Each row is a point on a landscape with many peaks, with its height.
A climber steps from a point to whichever of its 2 nearest points has the largest rise for the distance, and stops where none of them is higher. Distance is the straight distance between rows; heights are no part of it.
<1050>: [-14  -5  27  22  -8  -3  16  -1  53 -16   7  -1   1   0  19 -21 -10   8
  -6 -25  19   2 -34   0 -36 -14  22 -12  13   4 -39]  h=0.79
<161>: [ 25 -24 -11 -27 -11  -2  -8  -8  -8  19  -1   4   0  14  31 -10   2  16
   5   4  16  15 -32   1 -30   4   9  -9 -12 -43 -10]  h=7.83
<253>: [ 11  18   7   9  -7  26 -10 -19   7   5   6 -37  17 -24  -9   5 -10 -17
  15 -37  -7  -8  14 -30   8 -14   7  13   6  15 -10]  h=6.33
<369>: [  2 -11  -4 -13  -7 -13  -8  13   2   9 -17  -1 -16  17  17  -8 -16  -3
  -4 -17  12  15 -23  14 -11  -1   5 -19   5 -32   3]  h=4.28
<1474>: [-44 -15  21  -6  16   5  42   3 -12 -31 -10 -17  26 -14  24   3  10  10
  26 -18   9   4   5  40 -24   5  -6 -12  12  42   2]  h=5.45
<155>: [ 14  -3  -9   9  -5  10   1   6  37  -7  10   5  -5  14  28   0  25   1
 -15   1   7  -2 -15  10 -19 -10  17  -8   0  -3  -9]  h=3.94
<26>: [  0  -9  21 -16  11 -36  11   6 -14  14 -31  39 -14  44 -21  -6 -28  18
 -12  -1 -16  -7 -50  -6 -17 -14   4  -1   4 -52  16]  h=4.73
<796>: [-13 -18  -3  -8  24 -22   9 -18  -8  25 -31  12 -10   3 -13 -28 -30  23
  -1 -28 -15   5 -35   8 -16   3 -14  -5  17 -29  -1]  h=4.45
<519>: [-20  -9   9  -4  23 -21   7 -11 -17  22 -30   2  -4 -15 -18  -7 -24   5
   9 -30 -19  -5 -13  13   6  13 -16  -1  18 -11   7]  h=4.20
<1013>: [-23 -24   9   6   8  -7  12   6 -11  11   6 -18  14 -33  19  -5  -4 -17
  34  30   3   4  11  -5  -1  13  -3  10  -3  41 -26]  h=2.56
<524>: [ 12  -9  15 -19  -9  -8  12 -15   5  -2  10   6  33  -2  30   1  -7  18
  15  41  21   0 -31  -2 -26 -22  13   3  -6 -30 -21]  h=7.94
<447>: [ -9  -5 -11  24   4   1 -10  12   4 -15  14   3  -5  -7 -15  -1  11  -6
 -15  30  -4 -18  21  12  12  18  -8   0   2  37  12]  h=1.29
<143>: [ -2  -5 -35 -34 -12 -15 -26   9 -17  15  -2  16 -43   9 -28  -9  -2  10
 -17  12   4  43  17   1  33  13 -15 -23 -12 -25  13]  h=0.12
<932>: [  7  11 -11 -18 -26   3 -32  25   0  -4  -2   9 -18  14 -22  23   4  -5
  -6  15  28  10  14  -1  49  -8   5 -14   6 -36  13]  h=2.63
<187>: [  4  11   2 -44   2 -10  -8  11 -38  25   1  19  -8   2 -23  41   5 -17
  17  16 -18  21  18   3  43   8  -8   3 -22 -19  29]  h=5.28
<727>: [ -5  10  -3 -25  -3  11  -1  28 -19  -2 -15  -9  13   8  17  38  18 -17
  13  11  16   9  27  19  21   7  -4  -5   0   2  26]  h=5.87
<983>: [  2  13   9  23 -12  23 -15  -3  20 -15  18 -31   5 -25 -17  -7   6 -28
   0 -12   1 -13  27 -28  17 -10   4   2  -2  25 -15]  h=6.10
<243>: [  4  15  -1  -6  -4  26  -9  -5  -3   3  -3 -40   0  -8  -2   4  -2 -33
   1 -56  -1   7  29 -32  15  -7   6   1  -7  10  -4]  h=6.09
<571>: [  7  -7   0  29   3 -17  20 -20  22  -4  23  30   1   9   1 -42   2  36
 -32  28  -2  -9 -36 -23 -24 -10   0  -2 -11  -4 -18]  h=3.18
<987>: [ 15  -1  -4   9  -5   5 -11 -13  12  -6  10   0   7  -4  -1 -12  -1   9
   1  27   3  -8  -6  -4  -1  -6   0  -1  -2  -1  -8]  h=2.85
<1382>: [ 10  14  -9 -16   3  10  -5 -16 -19  18  -9 -11  -3 -11 -19   7 -16 -12
  11 -35 -15  10  20 -19  10   3  -9   7 -14  -7  12]  h=4.98
<751>: [ 14 -18   3 -23   5  -2   2 -16 -17   4  -4   4  21   3  26  -9  -5  22
   8  19   8   7 -29   6 -25  -5   5   1  -5 -25  -8]  h=8.33
<1407>: [  5 -13   2  -6  -3   4 -20  -3 -17   8   5 -33  17 -25   8   6  -4 -24
  40  25   5  12  25 -16  24   2   1  14  -4  21 -21]  h=4.90
<1620>: [ 33  -8 -26 -17  -1   9  -8  -5  -1  13   5  16  -9  24  21   8  20  10
 -13   8   9   9 -20   6 -17   5   6  -7 -15 -33   9]  h=7.28
<1600>: [ 24   3  20 -10 -17   4   0  -4   6  -3   3  -7  30   9  23  16  -5   6
  13   9  15  -9 -32  -3 -22 -30  21   6  10 -37 -12]  h=7.70
<1223>: [ 10  25 -22 -28  -1  17  -4  -1 -36   7  -4  17  -6  20  -7  13   0  10
  -7  15  -9  15  22  -2   8  11 -28  -6 -26  -7  38]  h=3.39
<853>: [-14  -4   5   1  17   9   2   4 -19  13 -14 -25   5  -8   8  23   3 -27
  27 -30  -7   0  19  -7  14  14   3  19   4  24  -2]  h=3.36
<210>: [-16  11  -4  19 -12  20  -2   7  18 -15  26 -27  -6 -17   3 -16  17 -32
  -2 -14   1   5  43 -37   0   9  -3   1 -12  47 -15]  h=5.82
<480>: [  5 -30   8 -10 -15 -28 -15   9  -9  22 -24  23 -38  37  -7 -14 -25   2
  -3 -10  -2  18 -34 -14 -18  -8  16 -16 -12 -48  -9]  h=4.29
<228>: [ 26  -1 -17   1 -28  -9 -26   2   6   5   0  14 -40  24 -11 -12  -4   5
 -15  -8   4  15 -11 -16  -2 -13  11  -4   0 -42  -3]  h=2.14
<1436>: [ 13   8   2  21  39  28  16 -17  11  16  -3  11   4  14  21  14  30  22
   7 -22 -28 -10 -14  -4 -27  10   6  22  -2  22  -6]  h=6.07
<1217>: [ -3   9  -8  36  15  12   4  -7  32  -2  23  10  -3  -6  -5 -19  19  10
 -29 -19 -24  -7   4 -15 -23   2  -1   4  -1  40   0]  h=0.26
<85>: [ -8  23   0  25  15  10  32  -7  21  -7  29  21   4  -1  15 -10  13   6
 -15  24  -7   8   8  -6 -26   8  -7   6 -25  43  -2]  h=0.56
<441>: [ 32  18 -13   3  17  27  10 -14   3  17   4   5   0  15  19  28  25   3
   7 -16 -23  -5   0 -12 -17   8  14  21 -15   9   4]  h=6.45
<152>: [ 29  11   2   4  -6  -1  27 -25   8  10  37  21  19 -19   3   2  16  14
   0  41   9  -9 -13 -24 -13 -17  13  30 -31  -3 -40]  h=4.35
<487>: [-10  18  12   3   5  23  26   9 -10 -10   8 -26 -13   7  38   8   7 -20
  30 -33 -17   2  25 -21 -15  20 -10  29   5  50   1]  h=3.61
<435>: [  5  -5   5 -13  37 -29  11 -11 -27  15 -23  42 -11  43 -21  -6 -11  31
 -19  13 -19 -17 -49   5  -3  -4 -16  14  -2 -47  13]  h=4.99
<1655>: [ -5  -5  -3 -38 -28 -22  -8   8  -7   3 -18  -1 -27   4 -28 -19 -27 -13
 -13 -27  11  23   7   3  26 -10 -20 -36  -4 -39  15]  h=0.36
<388>: [ -6  17  20  -2   1  19  12 -11  -1  -4  -3 -33  36 -16  15  22  -3 -19
  34 -35  -8  -3  22 -17  -5 -15   4  19  10  26 -13]  h=6.51
<775>: [  2  17  -8  12  -1  11 -11   4 -10 -14   0   7  15   2  -8  15   7   4
 -10  43  -1 -16  19  14  20   7 -13   3   1  12  25]  h=1.40
<1166>: [ 14  25 -29 -21  -1  17 -13 -25 -27  15  10   9 -30   6 -22  -6  -3   8
  -3 -31 -33  16  29 -35 -16  19 -20  14 -28   2  21]  h=4.93
<1481>: [ 12  -8  20  25 -11 -17  20 -14  16 -17  -1  28   9  22   6 -36 -12  31
 -15  27  10 -14 -52 -24 -31 -16  13  -1  -8 -16 -21]  h=3.07
<1530>: [-16  -7  29 -39 -13 -39  -7   8 -16  14  -7   6 -11 -13 -39   4 -35 -22
   7 -21 -17   7  -8  -4  44 -13  -7 -16   7 -39  13]  h=3.90
<931>: [-18 -15 -18  -3  19  -9  13  32   9 -10 -11  17 -15  28   9  16  30  -5
 -22 -14   9  -9   1  52 -13  24   1 -19   8   5  22]  h=5.43
<75>: [-11 -12 -15 -10  -8   6   5   7  -9  -5 -10 -24   4 -15  28 -15   1  -6
   9  -2   8  16  17   6  -5  14 -14 -22  -8  24   4]  h=4.71
<908>: [ -2 -14  -7 -14 -31 -19 -21  24  -4  -3 -15  19 -32  32 -15 -23 -23   3
 -19   8  19  18 -11   1   6  -7  -4 -34  -1 -40  12]  h=0.57
<982>: [  3 -11 -13  13  10  -5   5 -29  17  -1  22  20   1  -5   3 -44   2  32
 -28  29 -12   5 -22 -13 -29   4 -19  -5 -19  11  -2]  h=3.38
<1342>: [  5  -8  -9  23 -36  -2 -27  24  37 -26  12  -1 -26  18   0 -22   3 -10
 -38 -19  20   1   1  -7  -5 -15  14 -27  12 -20  -4]  h=0.81
<669>: [ 11 -16 -21   9  10  -1  -6   3  -2   0   9  32  -9  22  15  -6  26  29
 -25  69  -3  -5 -23  11   1  14 -11   0 -14  -7   2]  h=3.20
<1636>: [ -4 -10  13  16  -3 -16  22  11  40  -7  25  17   5   0  21  12  21 -14
  -5  43  28   0 -11  15  -2 -11  29   9  -5   9 -35]  h=0.72
<578>: [  8 -10 -24  -4 -15   0 -32  21   3   7  -2  -6 -23   8   3  17  14 -14
  -8  14  20   5  12   4  27   5  12 -16   2 -15   3]  h=2.50
<1147>: [ -8 -25  -1   0  -8 -27 -15  10   4  12 -13  -5 -29   4 -12  -2 -15 -34
  -3 -30   5   5 -11   2  20   2  16 -11  10 -23 -15]  h=6.93
<82>: [ -7  -1 -16   0 -25  -5 -14  26  19 -23  -6  -1 -21  19 -11 -18  -5 -11
 -32 -25  23  -1  10  13   7 -10  -2 -37   9 -24  20]  h=0.73
<283>: [-22  -5  17 -25  12 -31   3   0 -25  24 -17   4   1 -13 -28   7 -34 -11
  14 -26 -23   3   0  13  31  -3  -9 -10  10 -30  17]  h=4.02
<28>: [-12  -8  -8 -33  18 -12  21  -4 -39  13 -31  -4   6   0  17 -17 -19  14
  -2  -5  -9  21  -3  30  -7  16 -33 -26  -8  -7  31]  h=4.15
<1409>: [ 20   1 -10  25  32 -14   6 -11 -13   7  -9  31 -18  37 -32  -1  13  36
 -34  14 -38 -38 -19   5  12   3  -8  28   0 -18   8]  h=5.58
<624>: [ -1   6  23  24   9   1   2 -26   9   8  -4  -3  24 -25 -13  -5 -21  22
  12   1 -10 -19 -25  -9  -7 -13   2  16  25  -7 -14]  h=6.08
<858>: [-20 -19   4  -9   5 -12  18   7  -4 -16 -21 -11   6  -2  22 -17 -13  10
  -6 -20  23   1 -20  43 -22   8  -8 -29  19  -4   5]  h=4.92
<204>: [-20 -14   9   0  15   2   7   5  -8  -5  -1 -14  22 -14  17  10   0  -8
  25  24  -2  -7  10  16  -1   9  -2   7   5  37  -2]  h=2.47
<312>: [-18 -18   0 -23  13  -4  19   1 -25   1 -27 -14  14  -5  32 -19  -8  14
   7  -4   6  14 -10  38 -15  13 -20 -27   0  15  14]  h=4.55
<1314>: [-16   4   8  29  -2 -13  31   5  48 -13  25  12   7 -17   8  -5   3 -17
 -13  22  33  12  -1  17 -15 -22  19   4 -12  15 -40]  h=0.74
<1417>: [-10 -25  14  -8 -12 -21  -2  25  -5  10 -19 -13  -3   3   8  15 -13 -32
   7 -23  21  -4 -15  19  12  -1  24  -8  23 -25  -8]  h=6.63
<1055>: [-17   7  22  32   1  -5  25  -8  53 -19  14   6  11 -10   8  -6   2  -4
 -10  -1  14 -12 -19  12 -20 -16  21   3   0  15 -31]  h=0.77
<61>: [ 14  17   8   5   1  13  26 -25   9   6  24   1  29 -16   8  18  11  -1
  17  32  -4  -3   4 -18 -16 -15  12  28 -23  21 -24]  h=4.46
<1425>: [ 32  20 -28 -25  -8  15 -25 -21 -28  16  14   7 -31  -4 -25  15  13  -4
   8 -23 -20  14  32 -37   5  12   1  25 -32  -4   3]  h=5.32
<1003>: [ 36   4  -9   1 -11  20  -5 -31   4  12  36   7   8 -24  -4   3  19  20
   4  23  -6  -6  -2 -33 -17  -1   9  33 -32   7 -29]  h=4.23
<476>: [ 12   4  -4   5 -29   2 -18  -7  20 -19   0  -1  -5  12  -8 -30 -23  11
 -22  -6   8  -1  -8  -4  -3 -20  -7 -25   7 -24   8]  h=1.92
<317>: [ -4 -18 -23   7  10   4  -8  17   0   2   3  19 -11  18  24   5  28   9
 -17  46   5   4   1  25  -1  20  -7 -11  -5  11  17]  h=3.45
<1328>: [  6  25 -12  17   6  19  15 -14   3  -6  36  18  -5   4  10  -9  16  15
 -14  23 -19   8  17 -33 -27  12 -19  13 -27  44  12]  h=0.45
<404>: [  8 -14  18  20  -6 -15   5 -18  15  14  17   6   7 -24   5 -14 -12   8
  20  42   9  -4 -24 -18  -8 -11  15  20  -5   0 -44]  h=2.70
<965>: [  0  -9 -13 -36 -20 -27 -16   2  -2  14 -11  12 -40  22 -14 -23 -27   3
 -19 -18   1  26  -7   1  -1  -8  -9 -31 -10 -49   7]  h=0.46
<1388>: [ 13  13   2   2  33 -14  10  -4 -24   3 -23  35   6  35 -29  -1  -8  33
 -27  19 -22 -27 -29  14  16   2 -17  18   3 -33  26]  h=5.25
<514>: [  3  -4   8  33 -17   3 -19   0  33 -14   5 -13  -6  -8 -11 -21 -13  -4
 -14 -21   7 -16 -14 -11  -2 -16  16  -3  17  -3 -17]  h=0.85
<429>: [-11 -28  17  11   5 -18   8 -11   3  18   6  -6  15 -37  14  -5 -15  -4
  34  42   5   4 -16   1   1  -1   8  21  -2  15 -39]  h=2.64
<1570>: [ 12 -11   1 -18   4 -18   3  -3  -4  16 -21  22 -20  33  -1  -7 -16   8
  -7 -11  -5   6 -39   1 -19  -8   6  -9  -4 -51  -1]  h=4.51
<1571>: [ 21 -10 -33 -10  10   8 -14 -20 -13  19   7  14 -13   8  -1 -23   4  28
 -15  -9 -18  15  -9  -7 -29  10 -10   1 -17 -14   8]  h=4.06
<1295>: [ -4  -1  -5  15  -6   5  -2  16  19 -19  -9  -4  -5  12   1   8  16 -20
 -17 -22  12 -24  -1  25  -1   0  13 -11  18  -3  14]  h=5.57
<641>: [ 14 -18 -25  10  15   2 -17 -17  -4   9  14  20 -10   1   6 -29   8  32
 -17  29 -21   8 -11  -8 -12  20 -14   6 -15   9   3]  h=3.69
<764>: [  0  23  -8 -35 -20   9 -16  32  -9  -2  -6   2   4   2 -14  25  -5  -6
  -3   7  27  17  23   4  43 -20 -12 -27  -2 -33  28]  h=2.74
<579>: [ -5  22  -3   1 -10  14  -5  10  -5 -33 -11   3  17  -1 -22 -10 -15  13
 -23  15   7 -17  18  19   8 -10 -29 -23   7   5  42]  h=1.64
<1663>: [ 34  22  -6   6 -16  14  -7  -2  17 -13   2  17   3  23 -14  -2   4  17
 -26   9   5 -19  -7  -2   1 -23   4  -4   4 -34  15]  h=5.19
<1290>: [ 10 -25 -21   1 -26 -11 -48  16  -4   3  12   0 -30   0   1  -7  10   2
   7  36  19  21   3 -10  26   9   9  -6   4  -5 -15]  h=2.37
<1670>: [-19 -13 -13   0  -9  10   3  25  -4 -21  -1 -25  -2  -1  19   0  19 -29
   0  -4  16  -5  34   4   7  20  -4 -15  -1  33   5]  h=5.15
<465>: [-35  -5  27  -5  16  -4  24  -5 -16 -12 -27 -27  36 -26  15   6  -7  12
  25 -38   5  -1   0  36 -15  -6  -4  -6  34  20  -3]  h=5.69
<1540>: [  5  -7   5 -13  38 -15  10 -20 -22  19 -27  22   7  16  -5 -12 -18  30
   1  -7 -15  -5 -41   2 -11  -2 -14  12  12 -39   6]  h=4.70
<289>: [-10 -18  15 -15  -8 -11  -3  27  -3  -8 -13 -22  20  -3  26  19   5 -22
  10   2  28  -2  -4  32   5 -12  18  -6  23 -11  -7]  h=6.52
<1611>: [-19  11  33  20  35   5  22  -2  -3 -15  -9  -2  37 -10   7  34  12  11
  18   7 -14 -26  -4  22  -6   4   9  27  23  30   3]  h=2.27
<785>: [-18  22   1  20   4  10  40   8  32 -11  27  18   8   1  17  15  28 -11
 -13  35   9   6  21  13 -16   1   6   6 -24  45  -7]  h=0.63
<1151>: [  9   3 -25 -21 -15  -5 -34  -2 -16   5  -4   2 -24   0 -22  -9  -6  -2
  -9  -5   2  21  21  -7  25   4 -12 -13  -7 -20   6]  h=0.21
<221>: [-10 -20  -8  37 -22 -11 -22  27  38 -29  22   0 -26   4 -14 -18  16 -22
 -27  -9  17 -16   1  -4  -1  -1  21 -11  16   7 -12]  h=0.86
<660>: [-21  17  25   1  27  -2  13   3 -22 -10 -16 -19  47 -18  12  37  -1   3
  31 -12 -20 -13  13  15   1  -5   9  23  30  21   8]  h=2.22
<491>: [-12  -6  -3 -13  17 -18   8  14  -1   9 -17  13 -22   9 -22   3  -7 -14
 -13 -25 -16  -9   1  29  16   6  -9 -15   2 -14  19]  h=6.13
<83>: [-28  -1  -6  13 -10  10   6  17  14 -25  21 -16  -4 -14  -2  -4  24 -39
  -1   8  17  -7  41 -13   5  10   1  -3  -7  58  -5]  h=5.51
<224>: [-32 -19  16  -2  24   2  32  -5   5 -22 -14 -10  14  -3  24  -7   8  23
  11 -18  12   6 -18  41 -27   7  -6 -18  11  17  -7]  h=5.20
<197>: [ -6  -1  -3 -35   0  -6  -8  26 -39  21 -11  -5   0  -1   2  29   5 -19
  12  13  10  16  24  13  40   7  -8  -9  -8 -12  23]  h=5.56
<1252>: [ -2   5  13 -10  18  -2   1 -10 -26  10 -10 -20  43 -15  13  16  -9   7
  31  -2 -12   1   1   7  -4  -4  -1  16  14   1   0]  h=2.17
<1284>: [ 14   3 -38  -8  23   4  -7 -26 -22  29  10  16 -28  10 -14 -16   9  26
 -14 -25 -40  13  10 -22 -29  17 -21  15 -30   2  15]  h=4.44
<1197>: [-29  -4  34  31  31   2  34  -7  20  -6  -8   7  19 -16  -2  19  14  14
  21   3  -7 -26 -17  21 -10   8  12  28  22  42 -21]  h=2.32
<1677>: [ 27  -2 -20  14 -24   0 -27 -11  23 -12  13  10 -20  14  -9 -30  -1  23
 -27  -2   0   4  -7 -19 -14 -14   3 -12   0 -22   0]  h=2.03
<1385>: [-12   8  -2   7 -13   0  -4   9   6 -32 -17  -3   9   1 -29 -19 -26  -1
 -27 -12  16 -17   5  24   5 -10 -13 -25  23 -15  33]  h=1.75
<1542>: [  2  24  -6 -16   1  17  27  -1 -25   1   5 -13 -17  13  47   3   2  -2
  27 -16 -16  14  20 -16 -20  22 -22  16  -5  34  17]  h=3.91
<134>: [ 32   9 -13 -10   7  19   2 -15   2   4  10  11  13  16  26  17  30  14
  -2  11  -4  -6  -8   3 -22   4   8  14 -18  -9  -1]  h=6.81
<794>: [ 28  12  17   1 -27   7 -14   6  16  -9   3 -12  19   7   5  13 -15  -8
   2  -8  17  -5 -16  -8   0 -35  28   4  17 -32 -12]  h=7.53
<1112>: [ 24   8  11  23   8  -4   2 -28  -5   2  -5   7  19  -4 -18  -1 -10  34
  -4  13 -13 -29 -27 -14   6  -7  -1  21  14 -14  -4]  h=6.29
<190>: [-27 -10  31  16  22  13  27  -6  18   8   5 -16  15 -31  19   6   8   2
  36 -13   2  -2  -6   4 -17   3   9  17  10  51 -41]  h=6.91
<1489>: [  3  -9 -19  14 -10   1 -10  15  30  -3  18  15 -12  13  20  -9  25   6
 -22  26   9   7   2   6  -7   1   0 -18  -1   4   6]  h=3.75
<1179>: [  8  -5  29  15 -13  -5   0   4  23 -11  -1 -17  17  -4   9  15  -7 -16
  17   1  14 -17 -18  -3   1 -28  31  13  25 -11 -25]  h=7.37
<1071>: [-13  -8 -11 -15 -37 -15 -16  38   3 -11 -11   6 -24  17  -7  -4  -9 -11
 -21  -3  37  12   6   9  19  -6  -1 -39   5 -38  19]  h=0.66
<743>: [  7  17 -10 -16 -12  17 -11   0  -2  12  -1 -27 -13   2  -6  11  13 -42
  -4 -43   2  17  30 -24  34   2   3 -14 -15  -9  -2]  h=5.86
<399>: [ 13   6   3  10   8   9 -13  -2 -12  14  -5 -15   5  -8  -2  26   0 -18
  20  -6 -17 -11  12  -7  13   8   7  27   7  12  -2]  h=3.26
<859>: [ -8   6  -1  -1  28 -20   0  -5   2  21 -13  27 -29  11 -47  14  -9  -8
 -14 -22 -37 -11   5  11  25   3  -7   9  -3  -9  20]  h=5.72
<820>: [  6  -1  -7  -6 -17  11 -19   0   8  -4  19 -28  11 -15   7  10  13 -26
  20  32  14   7  34 -21  20  -7   2   3 -10  16 -18]  h=4.72
<1276>: [  9 -14  -2   1 -15  -3  -9  23  18  -5  -9   9 -17  30  29   1   7  -4
 -11   4  16   6 -26  16 -12  -2  18 -16  10 -27  -2]  h=4.09
<912>: [-17 -17  -2  25 -19   0 -18  11  31 -23  18 -23  -5 -20 -18 -26   7 -29
 -18 -13  23 -15  13 -10  10   2   6 -18  10  19 -14]  h=0.90
<1408>: [-33  -2  37   2  15  -3  10 -15   0  -2 -17 -23  48 -25  15  12 -14  18
  34 -19  -6  -2 -19  14 -21 -19   6   7  37   7 -21]  h=5.84
<829>: [ -2  14 -19 -43   3  -3  19   0 -41  14 -17   8  -3  10   2   4  -7   2
  -6  -3 -13  25   9  14   3  17 -36 -19 -25  -8  38]  h=3.74
<1272>: [ -2   2   9  -1  41  17  16 -15  -8  15 -15  -1  15  13  29  24  18  19
  20 -16 -14   0 -16  14 -18  16   5  15   5  12  -4]  h=5.73
<1082>: [  0   5  -2   9 -11  15 -14  -9  -8  -3  15 -25 -10 -23  -5 -21   1 -18
  18  -3  -7  12  35 -42  14  11  -8   7 -14  43  -4]  h=5.44
<618>: [ -9 -12  -3   3  14   1   6  15  10 -10 -10   1   0  14  18  13  20  -3
  -2  -5   7  -3  -5  34  -9  11   7  -7   6  10  10]  h=5.89
<1507>: [ -8 -20  29  16  -4  -9  -7  -3  16   4   2 -20  21 -31   6   4 -14 -14
  33   3  13 -12 -17  -8   5 -17  18  15  28   0 -40]  h=7.24
<1509>: [  3  -2  -8 -33 -15  -8 -17   5 -21   8  -9  -9  -8 -10 -13  -6 -26  -6
   5  -6  15  23  14   4  26  -5 -13 -21  -2 -30  17]  h=0.28
<1380>: [-10   3   4  11  -1   0  26  17  36 -20  18  17  11   1  18  20  26 -12
 -11  50  25   0   6  31  -8  -6  14  -2  -6  18 -11]  h=0.69
<1528>: [ -2  22 -26 -41 -17  11  -4  23 -33  10  -4   3 -21  20  -2  25   7  -6
   1   5   1  31  40 -15  27  17 -22 -19 -28  -7  36]  h=3.08
<1395>: [  3  12  12   8 -17  -2   0  -7  19 -32 -10  -4  21   2 -16 -28 -39  13
 -19   5   9 -16  -9   5  -7 -24  -9 -20  19 -19  15]  h=1.83
<686>: [-14   7  24   9  12  24  19   2  16   2   2 -34  22 -21  23  14  13 -16
  33 -39  -2   2  11 -12 -14  -2  10  20   1  49 -31]  h=6.70
<1093>: [-16   9   8   1   6  18  24  17 -17  -9 -11 -30  -4   4  32  27  15 -36
  28 -42   1  -5  33 -12   2  16   2  16   4  35  -1]  h=3.47
<114>: [ -2  16   6 -24  19  -1  12 -12 -18  24 -16  -1   8  -8  -4  23 -14  -7
  14 -39 -26   6   3   4   4   5  -3   8   1  -8  14]  h=5.21
<219>: [ 16  11  -3  23  28   5   5 -19 -12  10 -12  14   5  12 -25   0  -4  27
 -10   7 -30 -29 -15   2   4   4  -8  28   9  -2  12]  h=5.98
<842>: [-13  -8  -8 -12   4 -10   2  12   3  12  -6  -8 -21   0 -16   7  -3 -32
 -11 -40  -3   0  11   8  28   3   1 -14  -1  -5   5]  h=6.53
<156>: [  0 -12  -6   7  -2   5 -31  -5 -24   9   8 -23 -16 -23   0  -9   2 -13
  27  15  -6  10  25 -24  25  21   1  11  -8  31 -15]  h=5.12
<1495>: [ 20   9  -6  15 -10   6 -10   8  19  -4  -3   1  -8  18  -9   9   3  -7
 -15 -13   3 -16  -4   7   7 -14  16  -2  11 -20   7]  h=5.38
<1106>: [  1   0  13  26 -22   0   9  -4  43 -21   6   6  -4   8   3 -28 -19   9
 -18 -13   8 -12 -32  -9 -27 -22  16 -10  13  -2 -16]  h=0.82
<1037>: [  9  18  -3  -5  19 -12  -8  -9 -17  12 -13  24 -15   9 -50   8 -16  11
 -21   7 -29 -16  -2  12  28  -6  -7  16   4 -21  20]  h=5.40
<288>: [-36 -16   6  31  25   2  15  17  -4  -7   5  -5  -8 -18  -2 -15  11  -5
  10 -16 -14  -9   4   7 -21  37 -10   7   8  63   0]  h=0.08
<1307>: [ 23 -24 -12  -7 -26 -14 -36   0  -8  13   1   5 -29  12  -5 -11 -11   2
   8  14  13  18 -14 -12   7   1  16  -2   2 -35 -17]  h=2.25
<443>: [ -4  18  11 -16  10   8  11 -14 -35  12  -8 -18  27 -17  12  12 -20   5
  36 -13 -21   7  10 -17 -12   5 -13  20   2  15  15]  h=2.10
<1294>: [-23  -8  19  17  20  -5  23   2  11 -11   8   2  23 -22   0  -3   5  -2
  10  24   1 -12  -4  21  -9  10   3  16   7  43 -11]  h=2.39
<446>: [  9  26 -11  18   2  27  -4 -10  12 -10  20   5  -5   3   2 -11  14   5
 -16  -5 -23  -1  16 -20 -17   4  -2   2 -13  33  12]  h=0.33
<1149>: [-17 -16  -9  17 -16  -1 -25   3   5 -19   3 -31 -11 -22 -32 -36 -11 -19
 -13 -28  20  -9  22 -14  25   4  -3 -23  15   6  -6]  h=0.96
<1202>: [-36  -3   0  25   9   4  28  18  -7 -33  14 -11  -3 -12 -14 -13  10 -14
   4 -10  -2 -22  20  11 -23  42 -19   4  11  66  16]  h=0.01
<1031>: [ -4  26 -18 -42 -20   0 -15  21 -17   6  -1   0 -13   0 -21  26   1 -11
  -2  -1   9  29  35 -11  47  -2 -15 -25 -21 -19  25]  h=2.88
<267>: [-16  -2 -24   9 -10   5 -19  20  -1 -20   0  -5 -16   1 -20  -5  10 -14
 -19   6   4  -2  35   7  21  15 -16 -11   1  20  24]  h=1.17
<844>: [ 18  28   4 -15  -1   6 -19  -9 -29  13  -6   0  13 -10 -28  23 -11  -4
  10  -8 -17   0  21  -8  25  -8  -5  14  -7 -17  25]  h=4.88
<22>: [  8  10   1 -24  30  10  15 -20 -27  25 -13   4  11   7  16  22   4   9
  18 -18 -22   7  -4   9 -15  17  -4  15  -8  -5  12]  h=5.42
<170>: [ -1   6   3   5 -12   5  11   1  26   2  26 -16  20 -17  12  14  12 -20
  17  30  11   2  12  -8   3 -16  16  11 -13  18 -30]  h=4.58
<1288>: [ 28  27  -3   6  10   4  -6 -17 -26   5  -9  16  12   5 -43  14  -9  25
 -14  18 -33 -24   4   0  27   1 -13  30   5 -11  19]  h=5.65
<350>: [  4  18 -16   0 -10   9 -17   8 -11  -9  -7  13  -1   9 -28  -3 -10  15
 -22  25   6  -4  14  15  18  -1 -25 -12  -1 -11  32]  h=1.52
<559>: [ -7   5  -4 -18   0  10  22   1 -28   2 -17 -24  -4  -2  35  -1  -3  -9
  23 -30  -5  23  18   1 -14  17 -15  -8 -11  31  12]  h=4.30
<582>: [-18   2 -17  13 -16   3 -25   7  -7 -28   4 -20 -14 -16 -34 -31  -3 -13
 -22 -12   9  -1  41 -10  27  10 -22 -23   5  24  12]  h=1.05
<242>: [ 15 -13  12  11 -21  -8 -19  -3   6   1  14  -9   9 -12   4   1  -6  -2
  20  41  10  -4 -11  -9  10 -12  19  14   4 -11 -30]  h=2.76
<1271>: [ 41 -16 -12  -1 -23   0 -15 -19  14   8  50  10  -8 -17   5  -7  21  20
   1  31   7   4 -13 -27 -13  -5  23  16 -26 -13 -37]  h=4.11
<994>: [ 24  18   7 -26  -3 -10 -20   5 -30  20   3  20  -3  -3 -40  34  -4  -3
   8  17  -9   7   8   4  45 -10   4  20  -6 -34  22]  h=5.07
<54>: [-17  -1  38  19  17  -9  13 -12   6  -6 -13  -3  39 -19   4  12 -12  24
  18  12  -7 -21 -28  10 -13 -17  10  20  31  -3 -14]  h=5.95
<738>: [ 22  15  13   8 -12   2   7 -26  20 -19  17   9  19  -1  -1 -19 -11  23
 -15  27   6 -12 -23 -14 -15 -18  -1  -3  -4 -18 -10]  h=2.95
<962>: [-16 -12  -9  37  17   4  -4   9   9   2  11   4 -15 -15  -8 -28   8   5
 -11 -14 -19  -6   7   3 -14  24  -8   5   5  46   4]  h=0.17
<238>: [-26 -12  39  23   9  -3  17 -10  27   7   0  -8  20 -42  10  12  -3   3
  32  -5  11 -15 -23   2 -13 -14  16  19  27  20 -47]  h=7.10
<384>: [ -3 -15  -9 -15   0   3  -4  28   1  -3  -9   1   2  14  30  23  17 -15
   1  12  19   3   3  33  10   5   5 -14   6  -8   9]  h=6.24
<812>: [ 19  14 -18 -17  -8  22 -21  -7 -13  23  11 -10 -24   4  -5  19  17 -27
   1 -39  -9  25  36 -36  16  12   6  10 -27  -3  -3]  h=5.60
<1159>: [ 25  10  25  14 -10 -14  27 -28  12 -11  17  26  21   6   0 -14  -2  30
 -11  34   8 -22 -40 -24 -18 -21  12  11  -8 -27 -24]  h=3.01

Two climbers start at each pair of points below. Name the first point that both come to, or write none.
<1509>, <283> | <1112>
<388>, <443> | <751>
<1382>, <1223> | none

For each start below, name the point where the climber stops.
<1151> | <1112>
<267> | <1112>
<1031> | <1112>
<1530> | <1112>
